The views of a scene show one set of named points, each view turned or mirrored, shifted and resized as a whole, with a little noise and some points left out.

Scene 1
View 1
<70>: [ -1  -2   4   1  -7  -2  -3   2   3   3 -14   2   1   4   1  -4   0  12
   3  -1  -3   7   5   6   4  -1   6   8   4  -2]
<148>: [  5   1   2   4  -5   1   1  -9   8   8 -15   1   5   0  -3  -6   9  15
   7   3   5   2   6   8   1   0   1   2  -2   2]
<171>: [ -7  -7  -3  -6  -8 -10  -5  10  -2   0 -15   0  -6   4   4   0 -10   3
   1  -8 -13   4   2   6   8  -1   7   8   7  -5]
<229>: [  1   2  -7  10 -10  -1   5  12 -13   0 -22   7  -5  12  -1  -6  -7  30
  -7   3  -5   5  -1 -17  12  -3   3  13  14  -3]
<139>: [  2  -1  -1  13  -9   0   5   8 -11  -3 -20   7   1  13   3  -7 -10  30
  -9   6   2  11   1 -10   4   2  10  18  11  -3]
<100>: [  9  -1  -3   6  -5  -2   9  -5   2   9 -17   1   1   3  -4  -4   5  20
   4   4   8   0   4   1   3   5   2  -1   0   3]
<23>: [  4  -3  -2   5  -6  -3   6   0   0   5 -18   1   0   4  -1  -4   1  16
   3   0   1   2   3   1   4   2   4   3   3   1]
<25>: [  7  -6  -1   3  -5  -6   8  -3  -2   6 -17  -1  -1   4   0  -3  -1  14
   1   1   4   3   5   6   0   8   7   3   0   2]
<89>: [ -4   1   9  10  -9   5  -9   2   0   0 -16   6   7   7   2  -9  -2  23
  -1   4  -1  14   5   0   3  -3   9  19   8  -6]
<32>: [ -2  -2   5   3  -6   0  -5   1   5   4 -15   1   3   4   0  -6   1  14
   4   0  -1   7   5   6   4  -1   5   9   3  -2]
<3>: [  3   6  -1  13  -9   7   1   1  -3   4 -19   7   4   9  -4  -8   4  32
   0   8   3   6   3 -10   7  -4   1  11   8   0]
<131>: [ -1  -4   3  -2  -5  -5  -4  -1   6   5 -13   0   1   1   1  -3   0   5
   5  -3  -2   5   6  12   2   2   6   4  -1  -1]
<54>: [ -2  -9  -9 -12  -6 -17   2  12  -3   2 -16  -4 -13   2   1   3  -8  -5
   3 -11 -15  -4   0   9   9   3   4  -3   5  -2]
View 2
<100>: [  8  20  -8  -1  -8   6   5   0  -3   1  12   7  12   8   4  -3  -6 -13
  -2   7   0  -5  -2 -10  15  -4 -12  17 -16   4]
<70>: [  9  16  -4   4  -9  -5   6  -2  -8   3   8  -2   6   7  -2   0  -1 -12
 -13   2  -7 -15  -3  -9   0   6 -12   0  -7   4]
<89>: [ 11  21   4  -2  -1  -9  -3  -4  -9   1   6  -3   2  13   0   4   1  -8
  -6  13 -24 -21  -8  -7  -4   6 -17   0  -4  11]
<3>: [ 14  19  -2 -14   2   1  -8   2 -11   5  10  -2   7   9   6   5   3  -8
   5   9 -22  -9  -5 -10   9   1 -22  15  -8   5]
<148>: [ 12  16 -10   1 -11   3   4  -1  -4   4   5   0  11   8   2  -1  -5 -17
  -7   1  -4 -10  -2  -6   8  -2 -13   7  -9   4]
<139>: [  4  22   8 -13  11  -9  -3   3 -16   2  24   4   6   8   5   1   8   4
  -1  16 -20 -12  -7 -16   3  15 -17  12 -13   5]
<229>: [  8  18   5 -18  14  -7  -5   8 -21   7  28  -1   7   3   3   4  12   7
   0  10 -21  -9  -3 -20   4  19 -18  14  -9   0]
<32>: [ 11  17  -4   3  -9  -4   4  -3  -8   3   5  -2   6   8  -1   1   0 -13
 -11   4 -10 -16  -5  -7   0   4 -10   1  -6   6]
<54>: [  4   8 -13  11  -8  -6  21   5 -15  11  21  -3  16  -5  -7  -7   3  -9
 -31 -11  14  -7   9 -13  -3  20   2  -2  -9  -8]
<171>: [  6  11  -5   8  -5 -10  13   0 -15   9  16  -4  11   0  -6  -4   5  -7
 -24  -4  -1 -13   3 -11  -9  20  -4  -8  -6  -3]
<25>: [  4  19  -3   4  -8   0  11   1  -4   2  15   8  12   7   3  -5  -5 -11
 -10   7   3  -9  -2 -11   9   2  -9  10 -16   4]
<23>: [  7  17  -5  -1  -5  -1   5   1  -7   4  14   4  11   5   2  -3  -2 -10
  -9   4  -2  -9  -2 -11   8   2 -10   9 -12   3]
<131>: [  7  16  -5  11 -12  -4  11  -3  -5   3   6   1   9   8  -4  -5  -4 -15
 -17   1   1 -16  -3  -7  -1   3  -6  -2  -9   5]
View 3
<139>: [ -6 -10   4  -9  -5   3 -10  -8  17  12   0  -4  -5   1   0  -6   2   1
   1 -10  -5  -6  -3  -9   0   3  13  -1   3  -7]
<54>: [ -3   2 -21  -3  -2 -12  -5  -1  -3   1   1   5  -2  -3   1   6  -1   7
   0 -11  -6  -7   3   2  11 -10  11  -6   5   9]
<100>: [-1  3 -4 -6  1 -1 -4  0 -6  1  4 -3 -5  0 -4 -4  5 -4 -2 -9 -2  0 -6 -1
 -5  2 10 -5  9  8]
<89>: [ -4   0   5  -2  -6   9  -5  -4  15  13  -3  -1  -8  -5  -3  -5   1   1
  -2 -10  -1  -7  -6  -1  -2   3   5  -2  -4   0]
<23>: [  0   3  -5  -6  -2  -1  -3  -1  -1   0   3  -4  -6  -1  -3  -3   5  -4
   0 -10  -2   0  -4  -2  -3   3  11  -4   8   8]
<70>: [-3  3 -3 -1 -5  2 -4 -1  5  7  0  0 -7 -5 -3 -2  1  1 -2 -9 -2 -5 -4  2
  0 -1  7 -4  0  6]
<229>: [ -9 -12   2 -11  -1  -2 -14  -6   9  15   1  -1   0   2   2  -7   4   4
   0 -10  -7  -9  -4  -6  -1  -2  13  -2   4  -5]
<148>: [-1  5 -1 -3  0  2 -4  2 -2  6  2 -2 -6 -4 -3 -5  3 -2 -2 -9 -1 -3 -6  2
 -5  1  6 -4  4  8]
<3>: [ -6  -4  10  -7   0   6 -10  -3   6  14   3  -4  -4   0  -1 -11   5  -1
  -2 -10  -4  -5  -9  -3 -10   3   9  -2   2  -1]
<32>: [ -3   5  -1  -1  -5   3  -3  -1   5   8  -1  -1  -8  -5  -3  -3   1   1
  -2 -10  -2  -5  -5   2  -1  -1   6  -4   0   6]
<171>: [ -4   2 -13  -2  -6  -5  -5  -3   7   6  -2   4  -5  -5   0   4  -1   7
  -2 -10  -4  -9   0   3   9  -7   8  -5   0   5]
View 4
<229>: [ -3  -2   0  -4   1  -9   2  11  -1 -12   4  -3  -1   3  -7  -3   1  11
  -7   1   0  -4 -13   2  14  11  10  -1  -1  -5]
<89>: [  0  -1  -8  -2  -5  -7  -4   2  -2   4  -1  -1   4   0   0  -8  -1  14
 -12   6  -1 -10  -5   7   7  14  -2  -4  -6 -13]
<171>: [  5   4   0   2   4   1   0   3  -4  -1  -3   2   8   1   0  -4 -13   1
   3   1  -3   2  -1  11  10  12   3  -6 -10  -5]
<139>: [ -2  -3   0  -6  -3 -11   1   7  -3  -8   2  -5   0  -1  -3  -8   4  15
  -5   2   3  -9 -12   4   7  12   9  -5  -1 -12]
<25>: [ -2  -6  -4   4   3   0  -5  -2  -5  -1   4 -10   3  -4   3  -4   0   2
  -2  -1   1  -2  -5   8   0   8  -1 -10  -6  -3]
<54>: [  6   2   3   6  10   5   1   2  -6  -4  -1  -1   8  -1   1  -2 -15  -7
   8  -3  -4   8   0  11  11   9   5  -9 -10   4]
<131>: [  0  -1  -5   5   2   3  -6  -3  -3   6   0  -4   7  -2   3  -4  -7   3
  -3   1  -4  -1   0  10   3  11  -4  -9 -10  -5]
<148>: [ -5  -4  -8   5   1  -1  -7   0  -2   4   2  -8   4   1   2  -1   1   3
 -10   1  -3  -2  -4   8   4   8  -8  -7  -6   0]
<70>: [ 0 -1 -6  2  0 -1 -4  1 -3  4 -1 -3  5  0  1 -4 -5  6 -6  2 -3 -3 -3  9
  6 10 -3 -6 -8 -6]
<3>: [ -8  -6 -10  -2  -4 -11  -6   7   2  -1   4 -10  -2   2  -4  -2  10  15
 -19   3  -2  -9 -12   2   7  10  -4  -1   1  -5]
<32>: [-1 -2 -7  2  0 -2 -5  0 -2  4 -1 -4  6  0  1 -4 -3  7 -8  3 -3 -3 -4  9
  6 11 -5 -5 -7 -6]
<100>: [ -6  -8  -7   4   2  -2  -6  -1  -3   0   5 -13   1  -3   1  -2   5   2
  -7  -1  -1  -3  -7   6   0   6  -3  -8  -4   1]
View 5
<3>: [ -1  -6 -13  -6   3 -10   9  -7   6   6  -2   0  -5   6   4  17   2  -8
  -4 -13 -11   6 -10  -1   9  -9  23 -12  11   5]
<171>: [ -1 -10 -24 -17   0  -1   0  10  -1  -5 -13   5   8   3   2 -14  -8   4
   4   6 -15  -9   6   0 -11   6  -2   0  -8   3]
<139>: [  5  -7 -25  -8   2 -13  13   1   2   6  -9   3  -2  10   5   3  -5  -5
   3 -11  -6   4  -5  -7   3  -2  21 -11   5   2]
<32>: [ -7 -12 -15  -9   4  -3  -3  -5   9   2 -11  -4   3   2   5   2  -4   1
  -5  -1 -19  -5   1  -1  -2  -3   8  -8   0   8]
<89>: [-16 -16 -19  -6   7  -7   0  -4  10   4 -10  -1  -4   8   2  12  -7   3
  -3  -6 -12   2   0  -8   0  -5  18 -15   0   1]
<100>: [ 12  -5 -13  -3   2  -5   3 -11   9  11 -13 -11   1   0  19  -2   3 -10
  -8  -4 -17  -6  -4   4   6  -5  10  -9  11  17]
<229>: [  7  -3 -26 -12  -1 -14  17   6  -4   1  -2  11   0   9  -1   5  -2  -7
   6 -12  -3   8 -12  -4   2   0  19  -6   7  -2]
<131>: [ -3 -12 -14 -10   3   0  -8  -6   9   2 -16  -9   4   1  11  -8  -5   2
  -5   4 -21 -11   6   1  -4   0   0  -5  -3  11]
<23>: [  8  -7 -17  -7   1  -5   3  -5   6   6 -12  -5   2   1  13  -4  -2  -5
  -3  -3 -17  -5  -2   1   1  -2   9  -7   6  12]
<25>: [ 10  -7 -17  -4   3  -5   4  -7   7   8 -17 -10   2   2  19  -9  -5  -4
  -3  -2 -17  -8   0  -2   0  -2  10  -8   4  15]
<148>: [  1  -8 -10  -7   3   0  -2  -9   9   5 -11  -8   1  -1  12   2   2  -3
  -9  -2 -21  -6  -2   6   3  -5   5  -7   6  13]
View 6
<3>: [-14  -1 -12 -11  24  -1   5   1  -8  -2   7  -5   3 -12  -6  -1  21  19
   2 -21   6   1 -12   1  11  -1 -15  11   9   4]
<131>: [ -8   2 -21   3  12  10   4   3  -8   4  16 -12   2   0  -2  -3  -5  -4
   0  -3   2  10  10  -7   4   8  -5  13  -1  16]
<171>: [ -3  -3 -21   4  20   8  -2  11  -4  -3  22  -2   2   0  -3  11  -2 -19
  -6  -3  11   5  16  -8   2   1   2  19  12  10]
<70>: [ -8   0 -18   0  16   8   3   5  -8   1  13  -8   3  -3  -2   1   1  -1
   1 -10   6   7   5  -5   5   4  -9  12   3  14]
<23>: [-13   1 -21  -5  20   5   9  -1  -8   0  15  -9   3   0  -6  -1   5   7
   0  -6   0   4   1  -4   7   5   0  13   1   4]
<32>: [ -8   1 -17  -3  14   6   1   5  -9   2  12  -9   2  -4  -1  -2   3   1
   3 -11   6   7   3  -4   6   4 -12  12   2  13]
<25>: [-13   1 -24  -3  20   8  14  -4  -4   1  20 -12   2   1  -6  -4   3   7
   0  -5  -3   5   4  -4   5   9   2   9  -5   4]
<229>: [ -9  -7 -14  -8  34  -4   2   3   1  -8  17   2   4  -7 -11  10  24   8
  -6 -20  10  -4  -6   0   8  -6  -4  14  21  -5]
<148>: [-13   1 -22  -5  14   6   8   2 -14   4   6  -8   2   0   0  -3   0   8
   6  -8   0   8  -2  -4  11   3  -6  13  -1  11]
<89>: [ -5   4  -8  -3  15   2  -2   7  -2   0  13 -10   2 -13  -7  -4  14   5
   0 -21  14   5  -1  -3   3   5 -23   7   9  15]
<54>: [ -7  -6 -31   5  23  11   2   7  -7  -2  23   0   3  10  -3  16 -11 -19
  -5   8   2   4  22  -9   7  -1  18  23  11   5]

Which points are out of place in each view (at most two, in the order of its rows)? Write - if all are in place.
view 1 => <148>
view 2 => <229>
view 3 => <100>, <23>
view 4 => <3>
view 5 => <139>
view 6 => -
